Points on a hilly landscape, in no order, each with its height.
A ball rolls from a point to the lowest of its 2 nearest points, and stops where none of them is lower. Distance is the straight distance between rows; heights are no part of it.
Tav h=53.9: [ 99 194 136 134 120 126 180 109 124 128 152 181 175 145 143  88 146 127
 176 189 135  77 111 164 160  82 130 111 147 119 133 116 134 130 163 194
  83 119 104 131 174 142]
Rufo h=51.4: [172  68 190  78 174 130 112 171  88 173 133 103 122  65 141 157  92 150
  90  69 143 136 162 155 106  95 145 143 118 171  76 107 140 154 128 105
 169 160 128 126 128 156]
Kibob h=75.4: [ 66 119 137 100 123 116 153 137  90 172 148 133 163 107 148 161 192 120
  91 150 118 125 169  91 154 108 166 136 151 155 104 108 120 129 177 127
  63 135 144 179 132 111]
lud h=51.7: [168  87 212  68 139 162 135 147 105 173 129 120 129  89 139 173  83 139
  94  94 127  86 162 158 129  96 138 143 166 154  91 135 147 130 150 137
 155 126 142 135 157 160]
ragit h=72.4: [113 102 142  87 136 114 152 113 107 203 134 139 156  88 146 137 160 141
 108 117 110 130 208  96 139  88 138 128 155 141 122 138 163 119 172 152
 120 145 111 165 121  89]
mazu h=74.2: [154 134 123 116 161 120 107 104 216 120 122 121 151  52 123  75  83 185
 157 119 137 178 111 139 110 136 101 147 124 109 116 142 141 129  72 111
 169 193 104  75 101 158]
Ror h=62.6: [108 116  53 186 113 108  86 128 119 102 106 112 126 144 144 101 137 114
 144 117 169 139 116  87 107 143 132 184  84 135 158 138  93 144 127  91
 157 139 122 144 101 105]
giki h=71.1: [115 153  77 160 101  85 101 114  89 153 125 169 101 167 129  79 150 110
 125 142 111 125 151 125 119 121 126 141  98 117 163 116 111 167 127 148
 130 118  99 130 129  92]
Zuruk h=81.7: [ 68  85  98 127  64 137 139 140 156 125  95  76 163 107 117 157 105 156
 130 126 101 111  93  84 196 125 114 140 149 160 120 155  91 125 129 112
  87  85 168 117 101 144]
sunop h=28.3: [100  98 165 130 156 180  81 109 188 129 226 153 127 121  77 118 148 136
 115 153  88 147 122 114 138 165 107  96 120 101 132 209 156  94 124  61
 104  98 135  87 122 151]
zutut h=70.3: [187 153 115  84 170 140  85  94 189 122 123 137  78 132 131  95  88 125
 127 126  66 160 105 123 100 192  95 122 137  64 163 182 190 108  86  95
 182 106 114  92 131 109]
bopok h=55.6: [154  99 143  84 183 163 131 151  86 151 138  96  82 123 151 205 109 106
  92  85 154 117 145 135  91 148 138 113 104 169  95  88 131 109 145 111
 156 158 151 161 126 125]
ded h=59.5: [118 173  72 151 104 109 113 136 116 100 123 139  77 193  98 102 161 137
 125 145 122 120  72 144 131 136 128  85 104 117 146  82  80 139  73 128
  68 132  90 107 130 112]
kuza h=82.5: [109  73 144 131 129 179 104 126 135 123 164  93 115 144 111 182 156 107
 101 123  84 151 156  88 137 172 115 100 125 139 140 162 161 108 139  93
 102  70 167 145 103 114]
dafut h=71.2: [152  80 158 117 117 202 155 151 126 111 113 101 119 112 162 158  74 139
 130 104 165  90  74 110 120 106  90 160 132 157 114 155 116 119 120 126
 148 136 157 156 148 153]
Zegaf h=48.0: [123 194 113 170  79  83 165 106 117  99  74 140 181 170 138  90 144 151
 163 177 131 156 121 178 144  90 120 119 145 123 157  86 102 133 130 208
  94 136  81 143 125  83]
kema h=47.2: [171 177  83  86 166  96 147 101 158 126  63 122 107 129 139 134 119 136
 153 109 123 133 138 105 113 185 109 123 159  82 140 107 146 112 133 132
 160 150 143 135 103  79]
zilir h=65.3: [137 178 123 127 114 176 172 147 130 127 115 169 143 133 157 118 105 156
 160 134 187  52  69 154 131  78 109 128 101 122 107 136 117 124  96 179
 102 157 121 142 176 125]
Nuvaf h=85.9: [145 120 121 125 128 189  96 118 115 102 153 148  55 167 119 127 125  83
 123 140 114  90  96 120 104 162  97 112 111  93 139 163 151 128  93 108
 131 105 141 139 151 121]
lat h=52.7: [119  80  99 171  79 122  97 100 150 110 101  68 150 154 125 149 107 121
 136 118  94 202 147  86 150 159 102 145 139 132 191 195 145 111 144 108
 149  68 151 125  77  98]
poz h=46.8: [152 102 231  33 149 182 169 142 134 150 146 121 154  75 121 181 134 147
 112 109 127 103 161 154 133 108 129  86 162 135  77 113 151 111 140 134
 113 124 136 129 143 165]
Bonu h=42.7: [120 148 109 148  98  77 166 118 121 121  79 133 176 143 156 102 126 130
 160 139 125 142 135 137 150  95 134 175 141 130 156 108 108 136 147 178
 132 103 114 122 135 126]
pon h=59.6: [ 90 144  71 182 131 104 126 141 135  80 130 126 125 142 133 106 161 137
 137 126 181 138  85 111 114 137 141 132  97 129 114  81  59 137 112 118
 109 158 135 140 105 118]
Ketid h=28.9: [119 134 147  87 148 175 161 121 146 140 162 156 121 125 108 126 137 111
 126 140  98  71 110 128 159 144 114  93 154  87 113 154 164 108 137 130
 103 110 140 127 170 133]
gove h=67.1: [118 103 114 169 113 108  79 132  75 155 151 165 129 159 138 122 128  54
 108 131 112 115 180  97 101 123 153 180  98 145 164 156 145 146 172 106
 147  80 127 162 133 113]
Gol h=51.8: [165 162 185 136 125 166 133 152  76 134 151 127  93 157 119 165 142 136
  99 119 152 126 132 213  98 103 154  64 106 143  92  80 132 139  99 152
 111 150 108 140 150 139]
vukaz h=49.3: [174 159 166 103 183 139 105 104 162 122 172 149  88 142  91 118 116 117
 111 130 105 147 120 182  86 174 121  68 106  75 130 113 158 115  91 106
 163 164 103  95 141 133]
Luze h=71.4: [131 112 159 119 164 151 100 105 166 139 168 146 145  80 110  71 120 173
 151 139 140 190 130 131  83 136  71 140  91 122 130 164 147 146  68 108
 146 185  88 117 110 113]
nizar h=68.8: [128  97 156 105 134 167 140 139 143 134 132 114 131  87 117 133 113 161
 113 109 138 122 103 132 121 107 101 119 128 148 101 136 116 126  94 111
 124 144 135 124 134 147]
zez h=79.0: [128 131 125 144 160 160 134  82 193  72 121 111 177  90 127 111  97 138
 190 135 156 171  93  94 120 159  91 179 140  95 154 185 146  97 136 105
 162 130 143 106 111 140]
deze h=58.7: [136 236 180 136 122 132 167 106 143 127 118 167 160 143 148  95 134 135
 175 175 149 111 120 194 111  88 107  91 137  89 125 122 151 117 132 208
 113 147 103 144 160 127]
sove h=46.6: [134 118 113  94 105 122 138 110 150 146  83  98 124 125 106 134 131 157
 115 128  81 161 118 132 164 122 102 102 146 141 148 132 132 130  81 152
 111 119 124  96  99 105]
navi h=77.1: [117 105 158 128  94 143 175 131  93 141 106  96 166 109 148 163 146 121
 135 133 110 161 156 120 150  69 123 144 161 188 136 124 118 123 135 175
 106 125 139 173 113 117]
Medil h=74.9: [127 101  91 123  94 148 148 187  89 128 115 131 100 164 181 149 106  98
 129 103 169  33  83 107 149 115 158 162 110 130 123 120  96 134 173 124
 127 118 172 166 173 141]
Velim h=67.4: [152 104  97 151 136 124 110 148 150  68  93 104  89 159 138 141  78 112
 139 103 158  98  75 116 136 177 130 146 145  97 134 122 124 107 145  89
 173 102 150 104 137 160]
suv h=62.7: [167 112 103 112  88 123 118 153  74 179  94 153  72 179 140 132 117 106
 109 123  96  48 144 140 163  67 126 140 132 135 146 137 135 163 110 158
 108  99 120 125 183 105]
ret h=48.5: [117 125  83 178 110  89 106  89 177  63  94  69 166 147 103 135 111 138
 154 147 116 194 128 119 159 194 128 140 165 104 173 158 125 101 138 106
 160  96 142  94  69 117]
tef h=55.5: [160 112 168 120 156 158  95 152  66 132 168 127  64 156 102 163 143 101
  67 110 123 123 151 169 102 133 153  85  89 147  98 102 131 148 101  90
 131 130 114 127 146 144]
kof h=87.6: [150 123 128 133 128 187 116 161 126  80 151 133  55 175 131 133 109 110
 123 119 142  56  43 149 115 142 112 109 100 107 104 111 113 120  84  98
 142 117 143 109 161 164]
mivo h=64.5: [116  88 139 123 139 136 136 140 158  85 110  71 132 118 129 165 100 117
 141 102 146 128 108 109 144 180 150 132 146 128 103 116 116  80 174  91
 151  99 179 120 103 165]
kogi h=68.4: [108 130  98 129 136 140 112 103 165 134 139 153 128 101 125  81 131 151
 148 141 137 146 111  78 117 150  93 152 106 107 149 159 144 125 104 123
 123 156 121 139 119 110]
kib h=82.6: [125  96 126 119 109 172 136 129 193  70  84  74 136 123 130 156  70 155
 157 109 106 135  59 105 147 166  79 139 168 122 144 166 126  99  98 102
 158  84 176  87 122 153]
kebu h=70.2: [119 129 128 118 136  99  80 125  97 202 161 182 115 128 141  90 131 102
 107 127 115  95 186  95 121 110 153 182  97 120 138 176 161 163 158 110
 156 116 113 125 146 115]
morik h=61.6: [112  97 171  98 178 146 164 127 166  97 100  66 145  69 142 179 115 135
 120  81 166 163 112 120 121 154 140 109 137 174  78  73 100  85 142  88
 144 137 173 130  83 146]
fele h=49.2: [145 100  90 144  95 115 127 117 106 112  77  87 107 162 150 143 122  94
 136 101  96 160 171 102 125 162 101 164 152 129 168 134 145 118 143 137
 160 104 151 147  94  77]
zuf h=69.2: [129  82 186  87 138 181 160 116  89 173 144 125 139 112 112 156 152 135
 110 143  94 149 210 117 159  90 112 127 164 166 146 169 184 116 133 157
  89 124 115 139 126  77]
dalir h=54.1: [127 184 131 122 157 130 119 103 140 130 164 168  68 162 114 104 164 106
 107 138 103 133 131 141  91 164 141  83 105  85 136 119 156 124 111 136
 121 141  96 120 141 111]
rasi h=65.8: [118  77 138 137  96 132  93 163 101 164 146 102 109 115 112 126 122 142
  80 102 132 130 126 134 139  96 130 147 102 180 112 145 107 169  94 118
 123 134 121 116 139 159]
naba h=80.5: [112  46 159  88 147 186 138 135 114 162 147 114 133  95 129 186 151 111
 111 106 131 140 165  74 124 147 111 139 128 152 103 153 144 110 146 100
 110 114 150 175 116  99]
tenas h=41.6: [193 183 123 119 165  95 163 118 168  86  92 110 105 121 142 124 105 140
 151  90 135 115 108 162 104 173 148 107 168 101 113  78 140 101 135 112
 187 164 145 102 109 138]
pode h=62.3: [126 225 124 147 127 134 153 131 139 103 125 181 124 142 166  98 110 133
 189 148 189  96  86 168  93 127 109 116 109  78 141 120 113 121 113 168
 128 158 128 127 152 115]
dup h=47.9: [128 144 137 140  88  91 179 127 154 109  97 106 179 122 145 111 119 164
 154 126 143 133 103 165 175  62 122 123 145 149 120 100 103 140 118 176
 110 139 118 123 148 158]
vafad h=63.1: [123 139  84 115 114 113 106 159 161 108 110 109  90 138  90 106 146 161
 109 119 121 103  58 133 156 135 132  92 107 139 120  87  83 135  57 105
  95 150 113  92 130 156]
gage h=73.3: [104 103  91 154 129  95  99 177  93 117 146 113 112 129 144 158 105  95
  93 104 161 109 113 126 122 154 188 157 131 142  90  87  70 127 177  74
 142 123 167 141 131 192]
lemo h=65.7: [138 134 106 152  73 158 135 152  70 123 113 168 102 195 123 112 132  96
 131 164 114  61 112 154 141  87 124 145 117 121 164 133 119 149 122 168
  82  83 113 136 176 120]
Bil h=84.3: [124 103 161 148 149 192 127 126 118  83 171 125 106 158  99 160 152 101
 116 134 124 116 113 121 107 183 114 109 113 119 120 137 126  97 128  97
 125  99 149 152 134 138]
laki h=77.6: [ 64 130 124 111 112 130 179 140 135 138 122 117 166 114 139 157 162 147
 128 139 144  97 112 100 152 104 149 127 137 156  98  86  84 108 157 140
  72 139 152 172 131 121]
zopig h=81.0: [129 107 132 105 134 150 149 104 200 107  76  86 162  76 136 137  91 167
 164 113 119 160 102  90 145 159  75 144 165 138 140 159 138 104 112 123
 140 133 162 111 105 114]
Rir h=36.5: [137 122 187 169 152 119 140  78 202  87 165 121 202 105  85 111 118 121
 148 137 111 203 145 138 130 147 130 130 121 117 161 176 161  91 149 123
 166 133 121 103  90 149]
gimun h=63.3: [139 130 169 144 108 198 158 121  72 136 137 145 137 154  84 125 170 138
 132 191  93 138 156 164 152  57  86  92 130 127 133 164 155 127  76 200
  67 126  79 136 132  81]
vipef h=78.6: [131  92 193 112 130 181 165 158  94 156 134 117 170  85 136 164 146 125
 123 115 167 159 170 110 116  93 108 132 120 185 110 129 131 125 132 151
  90 154 141 179 110 103]
Kino h=70.4: [131 136  93 140 128  96 109 163 119 136 170 136  63 145 138 127 106 111
  98 109 146  56  85 132 139 131 181 140  98 123  85  87  95 139 130  85
 143 115 141 121 167 179]
nis h=83.6: [ 65  84 130 134  82 149 130 127 140 119 132 104 164 122 101 141 171 155
 124 140  98 173 119 114 184 113 119 122 130 167 131 137  95 124 113 124
  74 115 150 124 102 154]
lalir h=61.5: [113 137  72 142 164 130  88  93 127 124 146 161  92 145 125 109 173  70
 151 119 137 132 161  74  79 190 120 133 105  71 152 140 167 116 174  97
 154 129 134 169 111  65]
kag h=70.1: [124  81  98 155  95 150 107 149 112  99 127  99  75 176 124 154 109  89
 123 120 117  80  83 117 136 181 136 120 133  94 130 132 113 111 163  81
 131  42 182 131 146 155]
Gurok h=77.2: [121  91 127 117 115 152 128 165  83 159 132 153  81 145 146 145 120  77
 114 114 114  48 119 109 143 113 161 164 127 121 111 160 140 129 168 112
 127  73 158 157 172 149]
Kevo h=67.5: [155 149  56  96 157 115  60 116 156 136 120 161  76 124 151  81 103 111
 142 127 104 122 108  87 101 191  96 167 111  65 163 172 163 134 102 105
 188 113 114 112 122  90]
tofa h=36.3: [147 205 128 141 101  96 149 114  87 154  95 174 137 171 175 114 121 126
 171 146 144  96 157 159  98  81 109 146 129 120 151 127 153 144 156 209
 138 127  96 157 154  71]
vur h=62.8: [178 110 125 168 131 128 129 160  63  99 106  94  98 164 160 149  89 100
 129  97 183 126 128 127  79 130 138 150  91 153 144 107  92 146 111 118
 204 159 139 154 125 138]
Donu h=36.4: [147 147  67 138 107  85 146 110 133 132  60 152 158 122 170  88  85 125
 182 128 124 109 129  97 145 120 101 210 178  97 171 148 127 146 157 164
 170 110 131 125 124  95]
dedav h=52.1: [ 85 152 113 186  94 103 159 105 136  70 119 133 176 177 108  95 177 135
 165 186 128 170 101 133 144 115 107 125 124 128 167 115  92 132 115 179
  66 118 104 125 123 105]
tinir h=76.0: [ 94 109 113 177 111  97 109 141 116  86 158 100 132 154 102 147 139 102
  99 129 111 145 133 141 141 175 205 116 135 119 100  99  87 118 189  75
 119  89 139 106 124 194]
Neduk h=73.4: [138 138  86 178  98  96 139 134  81 126  97 116 124 162 128 134 165 122
 121 138 124 142 144 133 106 112 129 126 114 153 160 102 109 155 100 170
 133 149 104 152 112  88]
San h=39.1: [ 89  86 147  94 140 190  92 124 175 112 191 151 128  96  71  97 163 173
 130 158 104 168  87 123 150 145  78  87 123 104 121 172 133 120  63  88
  64 118 109  99 123 137]
bos h=73.9: [ 95 121 110 108 135  94  90 103 136 216 155 179 147  63 132  63 135 149
 139 140 146 111 173  72 124 102 118 179 107 117 113 157 140 175 145 120
 139 165 111 143 129 113]
guvi h=67.0: [111 108  60 143 101 112  81 162 123 130 127 132  48 162 109  99 136 126
 105 114 117  72  71 114 150 137 148 134  91 126 127 110  86 141 101  94
 108 100 145  96 158 161]
Keto h=65.5: [118 109  63 154  95  99  82 103 156 139 104 134 135 122 133  81 100 143
 151 123 126 153 132  65 121 140  92 187 114 127 170 182 127 147 103 106
 157 120 129 119 104  98]
Ruge h=78.5: [ 49 106 124 160 114  84 135 149 127 113 166 106 169 138 123 155 154  99
 101 159  96 152 143 120 181 151 199 120 167 126 122 125  81 101 211 107
  85  74 145 135 105 163]
zesob h=73.1: [138  88 105 128 101 195 158 160  95 106  86 101  96 153 174 181  98 104
 141  98 171  67  78  62 116 130 118 160 109 161 132 138 100 108 139 118
 129 105 184 170 135  99]
besid h=52.4: [117 134 163 177 101 130 152 115 154  74 121 112 190 126 112  85 124 163
 142 151 138 189 116 168 137  79  97 127 122 149 143 124 101 134  87 161
 126 149 107 115 125 162]
Lugu h=77.8: [ 67  95 184 141 106 127 158 177  70 127 150 124 194 117 124 172 157  86
  91 159  99 129 148 122 153  92 178 143 165 171 120 118 102 111 170 138
  66  97 151 158 144 160]
vatom h=41.3: [184 178 129 151 117 111 150 121  83 109  77 136 123 191 157 138 112  96
 159 127 133 121 140 176 115 123 122 124 156 124 153 107 145 128 155 192
 159 116 108 148 137 107]
lenog h=64.7: [159  92  99 183 102 141  94 144  53  99 108 127  99 165 168 149 113  66
 114 122 153 120 159 108  73 135 133 186  90 140 156 150 122 132 156 107
 182 108 138 173 129 102]
sot h=56.7: [100  82 112 141 112  90  81 139 118 140 136 101 113 133  91 136 163 149
  81 113  72 207 167 127 155 121 141 114  98 165 143 131 119 165  98 112
 110 115 113  80  88 132]
gezab h=42.6: [129 188 110 134 141  75 132 138 132 147 126 131 114 130 134 109 139 149
 126 114 153 127 110 164 100 117 164  82 109 145  96  71 105 148 119 129
 128 173 116 121 123 156]
Zeto h=39.4: [142 126 145  66 126 164 134 112 162 149 119 126 105 124  96 137 139 145
 110 149  51 118 125 142 164 121 102  83 174 105 154 163 168 114 100 143
 102  97 119  85 142 114]
Darut h=66.3: [135 131 154  94 110 179 158 127  61 162  95 111 125 138 115 171 181 129
 128 144  96 125 182 129 151  77  94  97 140 149 130 129 162 128 110 181
  71 129 113 173 130  52]
Gamam h=48.7: [125 157 115  99 144  71 107 114 130 185 148 152 117 119 129 101 146 152
 119 114 118 131 168 133 117 120 147 108 114 129 107  86 138 166 132 145
 127 174  99 123 121 114]
senab h=58.6: [114  73 185  84 173 164 141 165 109 146 123  84 132  92 132 215 138 131
  68  90 151 167 143 130 115 140 143 100 113 187  88  74  94 104 139  98
 105 149 162 153  96 116]
vozuk h=47.5: [149 167 195 142 115 116 145 159  71 152 148 157 144 133 157 154 129 116
  98 141 141 126 192 206  95  68 180  85 136 166  96  95 117 140 150 168
 118 149 103 160 158 143]
vok h=76.7: [150 172 110 162 159 112 116  92 202  65 114 111 170  90 113  94  89 148
 158 136 148 175  88 131 128 154 124 152 136  89 141 142 127 131  99 105
 183 156 120  64 117 175]
Mav h=79.8: [ 92 122 150 143 100  80 147 156  97 124 138 108 167 147 123 156 151  95
  95 157  83 147 156 159 169 100 205 100 173 158 123  86 103 116 168 143
  84  87 126 123 130 166]
novu h=55.2: [ 92 195 131  73 164  72 141 125 123 200 176 178 136 104 138 112 168 165
 131 136 174  85 154 140 112 107 154  83 125 123  84  85 133 151 159 139
  87 190 118 141 155 132]
Boka h=55.8: [136 109 147 197 105 136 139 120 138  71 105 101 170 112 137 122  97 140
 156 124 156 187 101 123 105 115  87 182 104 161 149 178 109 145  98 131
 159 139 132 118 114 157]
fonol h=39.5: [143 151 196  48 158 193 186 120 157 164 153 163 150  86 123 124 124 152
 141 137 141  73 125 151 140 101 101  87 175  97  85 135 176 116 132 161
 116 149 124 125 161 146]
suseb h=58.5: [146 128 138  92 153 143 145 175  68 179 140 130  91 133 182 179 113 131
  94 100 191  79 141 136  88  93 152 124  88 181  82  87 101 138 139 114
 129 181 137 184 143 108]
tafid h=60.2: [137 163 117  84 146 106 138 147  98 193 147 167 121  91 164 147 127 166
 122 112 182  61 140 143  92  81 148 135 102 148  79  91 119 164 137 132
 124 174 128 153 154 125]
pufe h=39.2: [122 107 151  85 196 129 100  93 170 183 183 142 133  94 114 127 129 144
 101 118 123 140 168 110 114 167 145 117  96 118 103 155 163 123 147  78
 140 136 124 107 103 136]
salak h=43.0: [151 197 146 114 198 142 122 115 179 114 159 141 111 110 119  97 122 111
 144 121 161 106  98 142  91 192 141  87 115  70  99 108 155  99 128 102
 166 148 133 111 155 153]
vif h=54.6: [158 124 192 136 115 161 106 132 151 110 172 177 147 127  85  61  92 152
 137 170 112 121 104 187 160  71 110 121 130 102 130 179 148 152  73 143
 123 132  74  62 183 188]
rana h=26.8: [132 136 181 108 166  96 145  89 179 139 162 103 167  99 101 118 142 143
 124 130  99 197 178 150 125 141 141 103 145 148 121 124 161 109 138 141
 137 143 108  91  91 146]
kuf h=68.3: [141 155  74 153  89 105 111 135  95  95 110 184 104 200 143  71 134  88
 156 167 112 100 115 145 128 106 107 152 122  83 179 115 124 144 126 183
 117  75 102 127 165  75]
Vas h=34.9: [117 208 137 131 171  84 149 114 163 112 156 154 144 105 118 105 152 129
 140 123 180 101 112 154 105 172 180  81 130  98 102  63 115 114 153 116
 132 170 133 124 130 168]
Motu h=61.7: [103  88 132 141 106 117  84 134  91 187 168 150 105 115 103  95 158 148
  80 142  88 141 171 114 147  89 141 135  91 157 131 153 130 177  94 102
  86 119  94  97 121 129]
lolol h=43.1: [161 160 210 109 156 111 165 131  75 177 155 147 180  94 145 153 104 112
 105 114 149 150 194 199  70  83 176 129 147 161  82 124 152 138 167 161
 149 157 116 152 142 161]
sabo h=11.9: [ 79 130 142 144 166 119  85  91 184 132 229 175 147 133  77  98 173 119
 113 171  96 145 129  90 152 187 151 124 107  93 148 194 162  88 164  87
 105 106 112 106 126 123]
Fida h=34.5: [156 174 121  89 159  91 161 126 176 121 103 114 153  78 156 135  96 151
 153 101 194  99  93 137 109 129 162 141 142 122  86  70 113 126 143 107
 181 173 149  96 122 172]
tarov h=58.4: [168 118 151 171 147 128 145 118 147  69 101  72 152 117 135 148  80 129
 153  98 155 191 138 141  90 141 118 155 123 161 127 113 122 124 119 106
 201 151 133 121  89 155]
fogo h=52.0: [115  88 120 122  81  90 108 139 125 154  87  70 126 105 100 143 141 183
  96 106  81 191 142 153 165  86 111 114 130 176 127 109  96 161  77 152
 113 141 113  84  88 133]
zeva h=28.6: [103 137 115 125 184 111  69  75 198 157 199 155 163  98 116  97 120 140
 133 152 118 148 158  90 103 192 137 139 101  75 149 188 182 107 165  79
 154 112 115 101 115 119]
seka h=43.6: [122 134 132 148 141  88 158  80 193  76 110  96 175 131 110 124 142 139
 162 136 105 188 135 133 146 173 120 111 173  97 151 124 138  86 160 129
 148 125 130 113  83 120]
sanep h=75.3: [112 107 112 174  59 107 147 135  63 121  86  82 156 157 124 151 156 125
 115 139 105 190 148 133 160  63 127 129 146 198 157 106  95 148 124 162
  96 120 110 159 109  95]
posu h=47.0: [117 171 164  85 136 154 185 119 169 130 117 180 173 102 131  97 136 167
 169 155 134  86  88 144 175  90 107  92 176  88 107 129 147 102 125 178
  85 143 115 112 175 161]
veb h=47.3: [101 100 158 131  94 163  98 101 168 125 166 151 148  99  87  69 124 181
 131 182 105 143  85 141 181 103  78 124 132 115 135 198 122 137  56 118
 100 127  95  83 140 166]
Kupet h=58.2: [104 147 100 131 175 150  95 119 126 119 162 164  74 150 116 111 173  90
 123 132 141 111 125  95  75 208 140  89  77  91 129 114 143 125 120  95
 107 159 131 158 132  94]
biti h=24.3: [123 166 155  97 180  86 155 150 145 131 157 147 159  80 151 130 113 136
 110 113 177 105 125 163 112 118 179 128 132 129  68  79 120 121 175 112
 137 179 133 147 155 198]
suvud h=28.7: [167 179 125 110 129 104 139 110 134 152  96 176 138 127 155  92  87 103
 162 130 123  90 158 138 122 108 104 181 162  85 148 146 165 143 157 178
 172 123 112 129 152  98]
Dum h=84.2: [146  91 119 124  93 181 109 142 155 101 106 116 116 147 125 130  78 143
 138 121  88 112  53 100 149 134  59 130 156 109 163 205 165 111  78 131
 136  74 161 116 144 132]
vam h=79.7: [ 91 108  82 117  71 111 160 141 132 130  68  85 152 107 161 153 125 128
 133 117 136 101 102  73 180 125 137 149 155 143 127 110 100 122 167 133
 101 117 177 149 113 110]
minur h=59.7: [165 150 219 155 106 184 142 124 106 124 155 155 155 128  91 108 125 125
 124 172 108 133 129 188 144  63  99 116 131 118 137 168 155 145  89 174
 112 113  95 111 168 144]
Ragid h=61.3: [142 106 120  99 114 131 115 170  44 186 120 122  93 136 148 175 142 124
  61  98 131  91 147 128 126  82 163 112 116 179 103  92 119 150 118 135
 121 153 135 153 134 112]
dob h=51.6: [135 156  47 146 161  87  86 108 153 103  84 109  86 120 137 102 126 138
 161 119 139 145 125  81 107 196 133 122 137  99 150 104 110 123 107  94
 153 150 133 113  86  93]
Nupav h=36.6: [151 156 174 109 168  66 135 110 138 151 156 131 180  83 121 116 115 140
 129 128 145 192 199 184  86 103 160 116 138 143 104  92 146 147 161 149
 161 164 101 123 120 157]
Guk h=56.0: [ 96 156  36 145 126  66 111 125 159  71 106 132 116 128 132 119 150 138
 159 118 153 114  75  88 145 180 145 132 138  79 121  97  79 120 150 106
 112 127 144 118  98 126]
Suke h=60.7: [168 144  93 191 157 118 136 131 114  55  79  93 129 133 150 149 107 108
 152 113 212 159 128 131  80 153 145 179 114 137 137  94 112 132 140 120
 209 148 136 141  97 127]
Nulo h=46.3: [149  74 160  96 187 105  99 134 128 182 154 107 126  69 119 160 116 133
  93  95 121 189 191 127 100 157 160 120 108 162 107 102 144 145 152  91
 156 148 130 115  90 148]
felin h=55.9: [ 90 131 100 203  91 120 126 139 114  86 134 120 120 200  76 131 185 108
 123 161 107 165 113 146 143 142 139 107 115 140 148 104  90 127 104 136
  74  99  94 136 126 123]
dev h=58.3: [116 111  61 105  82  93  96 138 106 178  92 137  83 148 114 115 125 116
 116 131  70  81 129 100 180 100 121 130 134 120 160 155 131 162 111 134
 101  86 120  97 143 108]
tadap h=52.8: [115 139  58 104  90  70 133 124 136 167  75 129 106 128 138 119 155 155
 132 129  94 111 138  97 176 120 121 140 149 137 136 108 117 165 108 154
  97 126 113 113 109  93]
zuze h=45.4: [175 125 120 147 116 148 165 135  76 100  71 105  87 186 162 175 121  86
 145  95 129 102 142 127 114 139 112 135 159 146 144 109 139 110 159 154
 162 113 154 171 133  80]
Fik h=64.6: [151 125  79 140 153  91  60  96 131 151 140 155  85 146 119 101 125  82
 128 116 101 137 177  80  90 173 130 154  94  95 165 170 175 136 126 106
 175 107 114 130  84  72]

Call two points neighbours if one is among the 2 nearest of the other. Go from one point of each pair to the other, from neighbour to neighbour, staying as low as possible. Name the highest point that can't be avoided.
Vas / Bonu | tafid
sabo / Ketid | lud
suvud / rana | lat

For each start below, name the point where the ball stops.
ragit | sabo
Nuvaf | Ketid
Dum | biti
Keto | biti
nizar | Ketid
giki | Ketid
